The views of a scene show one set of named points, each view turned or mirrored, shifted and resized as a whole, with a little noise and some points left out.

Scene 1
View 1
mefof: 2; 3; -13; -7; 9; -6; -13; 11; -7; -1; 6; -1; -1; -6; 6; 13; -8; -6; 7; -5; 1; -10; -6; -4; -1; -4; -1; 7; 9; -4; 4
fave: 14; 1; -13; -9; 0; 0; 1; 1; 9; -1; -4; -1; 3; 1; 5; 15; -3; 4; -13; 1; 0; -4; -13; -6; -17; -4; 3; 0; -4; 1; -5
kiged: 13; 4; -1; -9; 1; 8; 4; -4; 5; 15; -3; -2; 9; 0; 7; 29; 15; -4; -1; 1; 7; -8; 6; -6; -11; -4; -12; 8; 3; 1; -6
movo: 3; 6; -4; 1; 7; 4; 8; 5; 5; 1; -4; 0; 6; -1; 2; 19; -2; 0; -7; 6; 5; -3; -10; -5; -11; -4; 1; -1; -2; 2; 1
taf: -3; 6; -3; 2; 12; 0; -1; 10; -3; 1; 1; -1; 6; -6; 3; 18; -2; -4; 4; 2; 6; -8; -1; -3; -1; -5; -4; 3; 4; 1; 7
zat: 3; 7; -8; 3; 10; 0; 1; 9; 0; -3; -3; -2; 5; -3; -1; 12; -8; 2; -6; 1; 4; -5; -8; -6; -7; -3; 4; -2; -3; 1; 2
nim: 1; -4; -17; -12; -2; -12; -3; 11; 8; -10; 5; 0; -2; -1; 10; 14; -13; -8; 1; 2; -5; -5; -22; 2; -11; -5; 5; 5; 10; -2; 4
geno: -6; 8; -5; 7; 15; 0; 4; 13; -2; -7; 0; -1; 5; -5; -1; 12; -12; -1; -4; 4; 5; -4; -11; -3; -5; -4; 6; -4; -2; 3; 8
Mim: 5; 4; -11; 0; 6; -2; 2; 8; 4; -6; -3; -1; 4; -2; 2; 13; -9; 1; -6; 3; 2; -3; -14; -4; -10; -2; 6; -2; -3; 2; 2
Lanum: 8; -2; -16; -10; -1; -6; -4; 6; 6; -4; 0; -2; 0; -1; 7; 14; -7; -2; -4; 1; -3; -4; -16; -2; -13; -3; 5; 3; 4; -2; -1
lofi: -11; 0; -8; -3; 8; -7; 3; 15; 4; -5; 7; -1; 0; -5; 9; 20; -12; -12; 8; 7; 0; -6; -16; 5; -2; -8; 0; 3; 12; 0; 12
mesu: 1; 6; 1; -1; 10; 3; 3; 6; -2; 7; 1; -1; 7; -4; 5; 24; 4; -6; 5; 2; 8; -9; 2; -5; -3; -6; -7; 4; 5; -1; 4
budob: 3; 5; -11; -2; 12; -4; -10; 11; -6; -3; 3; -1; 2; -5; 3; 10; -8; 0; 2; -4; 3; -9; -5; -6; -4; -4; 2; 3; 3; -2; 3
Mige: 3; 7; -7; 1; 13; 0; -9; 8; -7; 2; 2; -2; 6; -5; 3; 15; -2; -1; 1; -3; 6; -8; 2; -6; -2; -4; -1; 3; 1; 0; 3
legam: -3; 6; -9; 4; 14; -3; -3; 14; -4; -7; 1; 0; 3; -6; 0; 11; -12; -1; 0; 1; 4; -5; -11; -4; -3; -3; 4; -2; 1; 0; 8
peb: 6; 4; -12; -4; 10; -5; -12; 9; -5; -3; 3; -2; 2; -5; 2; 10; -8; 1; 0; -5; 3; -7; -4; -5; -5; -3; 3; 3; 3; -2; 2
gid: 4; 3; -10; -5; 7; -2; -4; 8; 0; -1; 0; 0; 4; -4; 4; 15; -5; -2; -1; 0; 3; -7; -7; -4; -8; -3; 0; 2; 3; 0; 2
lib: 3; 9; -5; 4; 12; 4; 1; 7; -3; 1; -5; -1; 7; -4; -1; 14; -3; 3; -6; 2; 6; -5; -2; -7; -7; -2; 1; -2; -5; 2; 2
kuze: -12; 7; -1; 10; 13; 1; 16; 15; 5; -8; -2; 0; 6; -4; 0; 17; -13; -2; -4; 12; 5; -2; -17; -2; -7; -4; 5; -9; -4; 6; 12
seg: -1; 0; -19; -7; 8; -13; -14; 16; -4; -12; 9; -1; -2; -6; 6; 8; -19; -5; 5; -4; -2; -8; -16; -1; -3; -4; 5; 5; 10; -5; 8
neril: 17; -2; -13; -13; -3; -2; -4; 0; 6; 3; -3; 0; 3; 2; 7; 19; 3; -1; -5; -2; 0; -6; -8; -5; -15; -3; -1; 6; 3; -2; -8
View 2
budob: -2; -1; 4; 1; -3; 6; -2; 12; 2; 4; -2; 6; -6; 3; 2; 9; 3; -1; 1; 5; 4; -2; -5; 4; 0; -1; 12; -5; -2; -2; 2
fave: -4; -16; 7; 5; -6; -6; -13; 3; -1; -4; -6; -3; -5; 7; 2; 5; -4; -1; 5; 2; 9; 0; -2; 9; -4; 6; -4; -5; -9; 1; 0
geno: -3; 1; 6; 5; 4; -2; -2; 10; 1; 5; -4; 5; -3; -1; -2; 4; 1; 0; 3; 0; -2; -1; 5; 3; -6; 2; 7; -11; -4; -7; -9
taf: -3; 1; 6; -1; 3; 4; 5; 11; 2; 4; -3; 6; -2; -1; 0; 7; 9; 3; 1; 6; 0; -4; 1; 3; 6; -4; 6; -3; -1; -4; -4
Mim: -5; -6; 5; 5; -1; -3; -7; 6; -2; 0; -4; 1; -4; 2; -1; 5; -2; -2; 2; 3; 3; -2; 1; 6; -5; 4; 3; -5; -5; -1; -5
movo: -4; -7; 7; 3; 1; -5; -2; 4; -2; -2; -5; 1; -1; 2; -3; 5; 4; 1; 4; 3; 3; -2; 4; 7; 2; 2; -4; -3; -6; -1; -8
mesu: -2; -6; 8; -3; -4; 6; 5; 9; 5; 1; -4; 4; 0; 2; 0; 6; 10; 2; 2; 8; 6; -2; -1; 5; 12; -5; 1; 2; -2; -2; 1
mefof: -4; 2; 2; 0; -1; 11; 0; 14; 1; 3; 1; 6; -7; 2; 3; 9; 4; -3; -1; 9; 3; -3; -7; 7; 1; -4; 15; -3; 1; 2; 4
lib: -1; -8; 8; 1; -1; -4; -2; 10; 6; 3; -7; 5; 0; 3; 0; 5; 5; 3; 5; 2; 3; 0; 2; 3; 3; -1; 0; -7; -6; -8; -3
seg: -5; 7; 0; 4; 2; 12; -6; 14; -5; 4; 3; 5; -11; 1; 2; 9; -3; -7; -2; 8; -1; -4; -7; 6; -9; 4; 23; -7; 1; 2; 1
kiged: -4; -14; 10; -5; -4; 2; 5; 2; 1; -6; -4; 0; 0; 4; -1; 5; 13; 3; 2; 11; 11; -2; -2; 11; 20; -7; -11; 12; -4; 4; 0
nim: -9; 3; 0; 5; 3; 7; -9; 5; -12; -2; 3; -1; -10; 1; 0; 8; -4; -8; -4; 8; 2; -5; -7; 12; -8; 5; 11; 0; -1; 9; -4
legam: -4; 2; 4; 4; 2; 1; -2; 13; 1; 5; -3; 6; -4; 1; -1; 6; 1; -2; 1; 3; -2; -3; 0; 3; -5; 2; 10; -9; -3; -5; -5
gid: -5; -4; 5; 1; 0; 3; -2; 8; -1; 1; -2; 2; -5; 3; 0; 7; 3; -2; 1; 7; 4; -2; -4; 7; 1; 0; 5; 0; -2; 1; -1
Lanum: -7; -6; 2; 3; -2; 4; -10; 4; -7; -3; 0; -2; -8; 5; 1; 9; -2; -5; 0; 7; 6; -3; -6; 11; -4; 4; 6; 0; -5; 7; -1
zat: -3; -6; 6; 2; -1; -2; -3; 9; 2; 2; -5; 3; -4; 3; 0; 5; 2; 1; 3; 3; 2; -1; 0; 3; -2; 1; 4; -7; -6; -5; -3
lofi: -7; 10; 1; 2; 10; 8; 4; 8; -10; 1; 3; 4; -7; -5; -3; 6; 4; -3; -4; 9; -5; -7; 0; 7; -2; 1; 11; -1; 3; 5; -11
kuze: -6; 3; 5; 5; 9; -7; 0; 7; -3; 4; -5; 4; -1; -5; -7; 2; 2; 0; 1; 1; -6; -5; 9; 3; -8; 4; -1; -9; -4; -8; -17
peb: -3; -3; 4; 2; -3; 6; -6; 13; 2; 3; -2; 5; -7; 4; 4; 8; 1; -3; 2; 5; 4; -2; -5; 4; 0; -1; 13; -5; -3; -1; 4
View 3
peb: 0; 5; 4; 6; -1; -4; 4; -10; 2; 9; -5; 8; 0; 5; -6; -4; -3; 3; 3; -7; -1; 11; 3; -12; 9; 0; 0; 5; -2; -3; 1
Mige: 2; 9; 2; 6; -1; -7; 3; -12; 0; 12; -2; 9; 0; 5; -10; -1; 0; 2; 6; -11; -1; 4; -1; -10; 4; -1; 1; 7; -4; -8; -3
mesu: 3; 11; 1; 9; -1; -6; 4; -13; -3; 13; 2; 8; 1; 1; -11; -1; 1; 1; 8; -11; 1; 3; -2; -11; -2; -1; 3; 0; -5; -16; -3
Mim: 0; 1; 5; -4; -8; -2; 2; -5; 2; 4; -2; 2; 0; 1; 0; -5; 5; 2; 5; -11; -2; 7; 7; -7; 8; -1; 0; -4; -7; -2; -1
geno: 0; 3; 2; -8; -6; -3; 2; -7; 5; 5; 0; 2; 0; 7; -5; -3; 7; 3; 6; -15; -9; -1; 1; -6; 7; -1; -1; 4; -5; 0; -3
neril: 2; 5; 4; 11; -6; -1; 6; -8; -5; 8; -1; 7; 1; -5; 0; -5; -4; -1; 5; -7; 11; 17; 9; -11; 4; 0; 3; -11; -10; -15; 3
nim: -3; 1; 5; 3; -6; -3; 10; -4; 3; 7; -10; 6; 0; 4; 11; -14; -2; -1; -5; -15; 1; 12; 10; -18; 7; -9; -7; -6; -10; 2; 6
mefof: -1; 7; 4; 10; 1; -6; 8; -12; 1; 13; -8; 10; 0; 8; -3; -7; -3; 2; -2; -11; -1; 7; 0; -18; 5; -4; -5; 6; -3; -3; 2
kiged: 6; 13; 0; 12; -3; -4; 6; -14; -8; 13; 6; 8; 3; -9; -9; -2; 1; -5; 9; -15; 11; 5; 0; -11; -6; 0; 6; -12; -14; -27; -4
movo: 2; 4; 2; -4; -7; -1; 3; -8; 0; 5; 4; 2; 1; -1; -4; -2; 7; 0; 9; -15; 0; 3; 5; -5; 1; -1; 3; -8; -9; -10; -3
fave: 0; 1; 5; 3; -9; 1; 2; -6; -2; 3; 0; 1; 0; -5; 1; -5; 0; 1; 7; -8; 7; 17; 11; -6; 8; 1; 3; -11; -10; -8; 1
kuze: 1; 3; 2; -15; -11; -3; 3; -6; 6; 3; 3; -1; 0; 6; -2; -3; 12; 0; 6; -21; -12; -7; 3; -4; 2; -5; -2; -2; -9; 0; -4
taf: 1; 10; 1; 3; -1; -6; 5; -12; 1; 11; -1; 7; 1; 6; -8; -3; 5; -1; 4; -16; -4; -2; -2; -12; 0; -3; -1; 4; -6; -8; -3
Lanum: -2; 2; 6; 4; -7; -2; 7; -6; 0; 6; -5; 3; -1; -1; 5; -8; -3; -1; 1; -10; 4; 15; 11; -12; 8; -2; -1; -8; -9; -4; 3
zat: 1; 3; 4; -2; -5; -4; 2; -8; 2; 6; 0; 3; 0; 3; -6; -2; 4; 3; 7; -11; -4; 5; 3; -5; 7; 1; 2; 1; -4; -5; -2
seg: -4; 1; 6; 5; -1; -5; 8; -7; 7; 10; -13; 9; -1; 10; 3; -10; -4; 3; -6; -11; -5; 10; 6; -18; 11; -7; -6; 9; -3; 8; 4
lib: 2; 6; 3; -2; -5; -3; 1; -11; 1; 8; 3; 3; 1; 2; -11; 0; 5; 3; 11; -10; -3; 3; 1; -4; 5; 2; 4; 2; -4; -9; -4
View 4
lofi: 22; 21; 14; -17; 14; -22; -18; -7; -9; 5; -3; -8; -16; -15; 5; -12; 17; -6; 22; 3; 5; 10; -6; -10; -12; 16; -7; -3; 9; -19; -19
peb: -19; 25; 10; -7; -1; -7; -11; 1; -2; -3; -3; -11; -4; 2; 1; -5; 14; -3; 7; -3; 6; 12; -4; 1; 4; 5; -7; 2; 3; -31; -16
mesu: -7; 13; 20; -14; -9; -16; -2; 4; -7; 7; 7; 13; -2; 11; -4; -10; 5; 6; 10; -1; 5; 8; 5; -1; 4; -11; -21; -6; 5; -26; -20
legam: -7; 22; 13; -15; 5; -13; -6; 12; 3; -2; 0; -13; -17; -6; 5; -1; 21; -6; 13; -4; 4; 14; -12; -4; -3; 9; -10; 7; 1; -20; -19
geno: -6; 17; 18; -24; 8; -13; -2; 20; 9; -3; 1; -8; -18; -1; 6; -4; 23; -5; 11; -6; 5; 17; -15; -5; -6; 7; -13; 7; -3; -13; -14
kuze: 9; 12; 23; -38; 12; -20; -4; 23; 11; 3; 1; -5; -25; -3; 7; -7; 26; -3; 16; -5; 5; 20; -21; -12; -15; 10; -14; 4; -2; 0; -10
seg: -7; 32; 3; 0; 9; -9; -21; -10; -5; -7; -7; -25; -12; -16; 4; -3; 19; -11; 11; -2; 4; 10; -9; -3; -2; 23; 2; 4; 8; -34; -21
nim: -3; 31; 11; -16; 15; -11; -27; -16; -6; 0; -19; -22; -11; -7; -4; -25; 17; 0; 14; 1; 6; 3; -10; -9; -3; 22; 7; -1; 13; -19; -11
Mige: -12; 18; 14; -9; -6; -11; -4; 7; -3; 0; 7; 4; -7; 6; 2; -3; 9; 0; 9; -3; 4; 11; 0; 2; 4; -4; -17; 1; 3; -31; -22
neril: -25; 25; 22; -20; -1; -6; -14; -8; -5; 8; -17; -2; 2; 18; -15; -33; 4; 13; 8; 1; 5; 1; 4; -5; 12; -4; -3; -9; 10; -22; -7
zat: -16; 16; 18; -22; 2; -11; -3; 14; 6; 1; -5; -5; -11; 7; 1; -8; 17; 1; 8; -5; 6; 15; -11; -5; 1; 2; -11; 4; 0; -16; -12
movo: -10; 14; 28; -32; 2; -14; -3; 12; 4; 6; -6; 3; -11; 13; -5; -21; 15; 6; 11; -2; 5; 11; -9; -6; -2; -3; -14; -2; 1; -8; -7
kiged: -8; 9; 30; -24; -10; -17; -2; -1; -11; 17; 0; 24; 4; 23; -14; -32; -6; 18; 12; 5; 8; 1; 15; -5; 11; -19; -20; -18; 12; -23; -12
gid: -13; 21; 17; -17; 1; -12; -12; 1; -1; 3; -4; -4; -7; 5; -3; -15; 13; 1; 10; 0; 6; 9; -3; -5; 1; 2; -9; -2; 6; -23; -15
fave: -31; 24; 23; -27; 4; -6; -11; 5; 5; 4; -18; -8; -5; 21; -11; -30; 13; 13; 6; -3; 6; 5; -7; -7; 7; 2; -1; -3; 5; -10; -5
taf: 3; 14; 16; -13; -1; -18; -5; 7; -5; 3; 8; 5; -10; -1; 3; -4; 10; 0; 14; -2; 5; 12; -2; -2; -3; -3; -19; -2; 5; -26; -20
lib: -18; 14; 22; -24; -3; -11; 3; 18; 6; 2; 3; 2; -10; 13; 1; -7; 15; 2; 7; -6; 6; 15; -8; -1; 2; -7; -17; 2; -2; -17; -14
budob: -15; 22; 10; -6; -1; -9; -10; 3; -3; -2; -1; -8; -8; 1; 1; -2; 15; -2; 7; -3; 5; 11; -4; 0; 3; 3; -10; 3; 3; -32; -20

In a view up to two points have been moved. Name them for each view, in the order of its rows, or write -.
view 1 -> mesu
view 2 -> fave
view 3 -> -
view 4 -> -

Scene 2
View 1
bot: 8; -6; -4; 23; -1; 4; 4; 0; -2; -5; 4; -16; -2; -14; 0; -10; 0; -13; 12; -9; -4; -18; 9; 1; 3; 10; -21; 2; 15; -12; -3
neved: 11; -2; -2; 7; 4; 0; -4; -5; -11; -2; 2; -12; 2; -8; 1; -2; -11; 0; 2; -5; -6; -16; 22; 3; 4; 9; -18; 2; 7; -7; 1
lurir: 22; -3; -10; 11; 7; 8; -5; -2; -12; -12; -14; -9; 6; -25; 4; -6; -14; 2; -2; -4; -12; -36; 30; 17; -6; 2; -32; 9; -8; -10; 1
pivu: 6; 0; 1; 14; 1; -3; -1; -3; -6; 2; 9; -17; -1; -2; -1; -2; -8; -10; 7; -7; -4; -10; 11; -5; 5; 13; -13; -2; 19; -8; 2
Dos: 11; 2; 6; 15; 5; 7; -3; -5; -8; -2; 3; -12; -1; -9; 2; 1; -9; 2; 11; -1; -4; -13; 19; 1; 0; 15; -10; 2; 12; -3; 0
miro: 17; -3; -12; 3; 6; -1; -5; -4; -14; -5; -8; -11; 7; -14; 2; -4; -18; -3; -7; -5; -10; -27; 28; 12; -1; 2; -27; 5; -1; -10; 5
Kunu: 13; 0; -5; 21; 3; 3; 0; -1; -2; -3; -6; -20; 1; -15; 0; -8; -8; -16; 8; -8; -6; -26; 9; 6; -1; 8; -21; 4; 12; -11; 5
Palig: 15; -11; -14; -4; 3; -7; -5; -5; -19; -10; -2; -4; 9; -15; 2; -5; -16; -1; -14; -10; -12; -26; 33; 10; 3; -2; -36; 5; -7; -16; 0
mip: 15; 7; -5; 6; 8; 0; -10; -6; -10; 2; -7; -15; 5; -6; 1; 4; -21; 2; -2; 0; -7; -20; 20; 6; -1; 9; -13; 3; 7; -3; 12
Mokel: 10; 3; 7; -2; 8; -3; -11; -10; -16; 4; 8; -8; 3; 3; 2; 10; -18; 13; -1; 2; -4; -4; 29; -4; 4; 15; -4; -1; 9; 2; 4
meniv: 5; -2; 3; 0; 3; -7; -5; -8; -15; 4; 14; -9; 2; 4; 0; 6; -13; 4; 0; -5; -3; -2; 24; -7; 8; 11; -11; -4; 12; -5; 0
Zilot: 17; 3; -4; 24; 4; 11; -1; 1; -1; -5; -12; -20; 0; -20; 1; -7; -8; -10; 10; -4; -7; -29; 11; 10; -6; 8; -19; 8; 10; -8; 5
vuk: 5; -9; -17; -6; -1; -21; -2; -7; -18; -1; 8; -11; 8; 3; -3; -4; -19; -17; -17; -15; -7; -14; 20; -2; 12; 0; -32; -4; 5; -20; 4
View 2
Dos: -4; -1; 8; -1; 0; 11; -2; -7; 0; -4; 6; 0; -1; -7; -3; 12; 4; 5; 3; -3; -3; 2; 2; 4; 2; 4; 3; -1; 8; 5; -7
meniv: -2; 0; 3; -1; -2; 8; -3; -5; 1; 2; -3; 8; 0; -2; -2; 12; 7; 2; -1; -1; -5; -3; -3; 2; 4; 0; -1; 7; 0; 5; -2
bot: -8; 0; 10; 4; 5; 14; 3; -10; -3; -6; -3; -5; 1; -6; 2; 10; 3; -7; 3; -3; -3; 6; -1; 7; 1; -1; 9; 6; 7; 15; -8
lurir: -17; -7; 19; 2; -1; 14; 13; -6; -11; -6; 7; -5; -3; -2; 0; 12; 2; 3; 2; 3; 7; 2; -2; 7; -3; 13; -9; -3; 12; 10; -1
pivu: -4; 1; 6; 0; 0; 10; -4; -6; 1; -2; -1; 1; 0; -6; 0; 12; 5; -3; 4; -4; -5; 3; 2; 4; 2; -1; 7; 4; 6; 10; -7
neved: -9; -2; 10; 0; 1; 12; 2; -7; -3; -3; 1; -1; -2; -5; -1; 11; 4; 0; 2; -1; -1; 3; 0; 5; 0; 4; 1; 2; 8; 9; -5
Mokel: -1; -1; 2; -4; -5; 7; -5; -2; 2; 2; 3; 10; -1; -1; -4; 13; 7; 9; 0; -2; -3; -5; -1; 2; 4; 4; -6; 2; 2; 1; -2
Kunu: -11; -1; 12; 1; 1; 14; 4; -8; -3; -6; 3; -6; -2; -7; 2; 11; 4; -5; 6; -2; 2; 7; 3; 6; -2; 4; 6; 0; 12; 14; -7
vuk: -12; -1; 6; 2; 0; 10; 6; -2; -6; 4; -13; 5; -3; 3; 7; 12; 10; -11; -1; 1; 2; -1; -5; 5; 1; 3; -5; 11; -2; 15; 4
Palig: -16; -5; 14; 2; 0; 15; 13; -5; -11; 0; -3; 1; -2; 2; 2; 13; 4; -2; -2; 4; 5; -1; -7; 7; -1; 10; -12; 5; 3; 11; 5
mip: -9; -2; 9; -4; -6; 9; 0; -2; -1; -1; 4; 3; -4; -2; 0; 14; 8; 1; 5; -3; 4; -1; 3; 3; -1; 8; -4; -2; 10; 7; -2
View 3
Palig: 11; -13; -2; 2; 7; -1; -15; -2; 13; 6; 5; -16; 0; 4; 11; 2; -24; -3; -12; 5; -7; -2; 0; -13; -8; -2; 4; 0; 3; -16; -17
Zilot: 11; -14; 12; 3; 2; 7; 4; 3; 4; 1; 24; 2; -5; 1; 7; -3; -2; 7; -8; -2; 6; -6; -1; -9; -14; -17; 14; 2; -1; -4; -7
vuk: 4; -3; -15; 7; 8; -12; -17; -2; 3; 3; -1; -14; 6; 5; 5; 3; -7; 0; -17; 11; -10; -4; -3; -14; -16; -11; -3; -2; -6; -15; -20
Kunu: 9; -10; 8; 6; 3; 2; 2; 5; 2; 3; 21; 0; -4; 1; 6; -3; 1; 8; -9; 0; 5; -6; -1; -10; -15; -19; 10; 1; -3; -6; -10
miro: 12; -16; 3; 2; 4; 3; -7; -3; 5; 3; 10; -10; 1; 3; 12; 2; -16; 2; -10; 2; -4; -3; -4; -10; -10; -3; 6; 0; 1; -11; -11
lurir: 17; -20; 13; 1; 4; 11; -7; -2; 12; 4; 17; -10; -4; 0; 14; 1; -26; 0; -7; -2; -1; -2; 0; -10; -9; -2; 12; 2; 4; -11; -10
mip: 11; -20; 4; 2; 2; 6; 2; -8; -2; -3; 11; -6; 6; 1; 13; 3; -6; 6; -8; 2; -3; -4; -10; -6; -10; -5; 6; -1; 1; -5; -4
neved: 7; -10; 1; 3; 5; 1; -1; 2; 5; 3; 15; -5; -1; 4; 5; -1; 2; 1; -14; -1; 2; -2; 0; -9; -8; -9; 6; -1; 1; -9; -7
View 4
meniv: -8; 9; -2; -25; -9; 7; 0; 3; -13; 9; -4; 3; -4; -8; 2; -3; 2; 8; 1; -4; -14; -1; 13; -8; 7; 0; 8; 1; 4; 4; 1
Kunu: -16; -8; -6; -15; 1; 4; 10; -4; -3; 19; 5; 2; -6; 6; 4; -5; 9; -2; 2; -9; -18; 6; 6; 4; -13; -4; -9; 7; 5; 3; -11
Zilot: -17; -10; -6; -14; 4; 2; 10; -8; -2; 22; -1; 3; -8; 4; 2; -5; 7; -2; 1; -10; -20; 10; 3; 10; -12; -4; -13; 7; 6; 2; -14
mip: -12; 3; -11; -17; -5; 1; 3; -5; -6; 24; -5; 4; 1; -11; 0; 3; 1; 8; -2; -13; -18; 6; 4; 3; -2; -4; 0; 8; -1; 1; -11
Mokel: -9; 14; -4; -23; -10; 3; -3; -2; -12; 12; -13; 4; -6; -16; -3; 1; -2; 14; 0; -7; -16; 1; 9; -4; 10; 0; 7; 2; 1; 2; 0
Palig: -4; -8; -9; -24; -12; 7; 3; 3; -12; 24; 3; -13; 19; -2; 7; 4; -7; 7; -7; -9; -13; -1; 9; 1; -5; -10; -1; 18; 17; -4; -10
pivu: -14; 3; -2; -20; -2; 6; 6; 0; -7; 9; 3; 7; -11; 1; 2; -7; 10; 3; 4; -6; -15; 4; 11; -6; -2; 1; 0; -1; 1; 5; -3
miro: -8; -5; -10; -20; -8; 4; 5; -2; -8; 25; -1; -5; 11; -4; 5; 4; -3; 6; -4; -12; -16; 2; 7; 4; -6; -8; -2; 15; 10; -1; -13
Dos: -12; 4; -2; -20; -3; 3; 2; -6; -7; 16; -10; 4; -9; -9; -2; -3; 1; 7; 1; -8; -19; 6; 6; 5; 3; -1; -3; 5; 5; 2; -6
neved: -12; -3; -3; -20; -3; 5; 5; -3; -7; 17; -2; 0; -3; 0; 3; -4; 3; 2; 0; -7; -17; 4; 7; 2; -4; -4; -4; 6; 7; 2; -7
bot: -16; -8; 0; -20; 1; 7; 9; -2; -6; 11; 5; 2; -10; 9; 5; -9; 9; -4; 2; -5; -17; 5; 10; 1; -10; -2; -9; 2; 8; 4; -6

In a view up to two points have been moved. Name them for each view, in the order of its rows, or write -.
view 1 -> neved
view 2 -> bot
view 3 -> mip
view 4 -> Dos
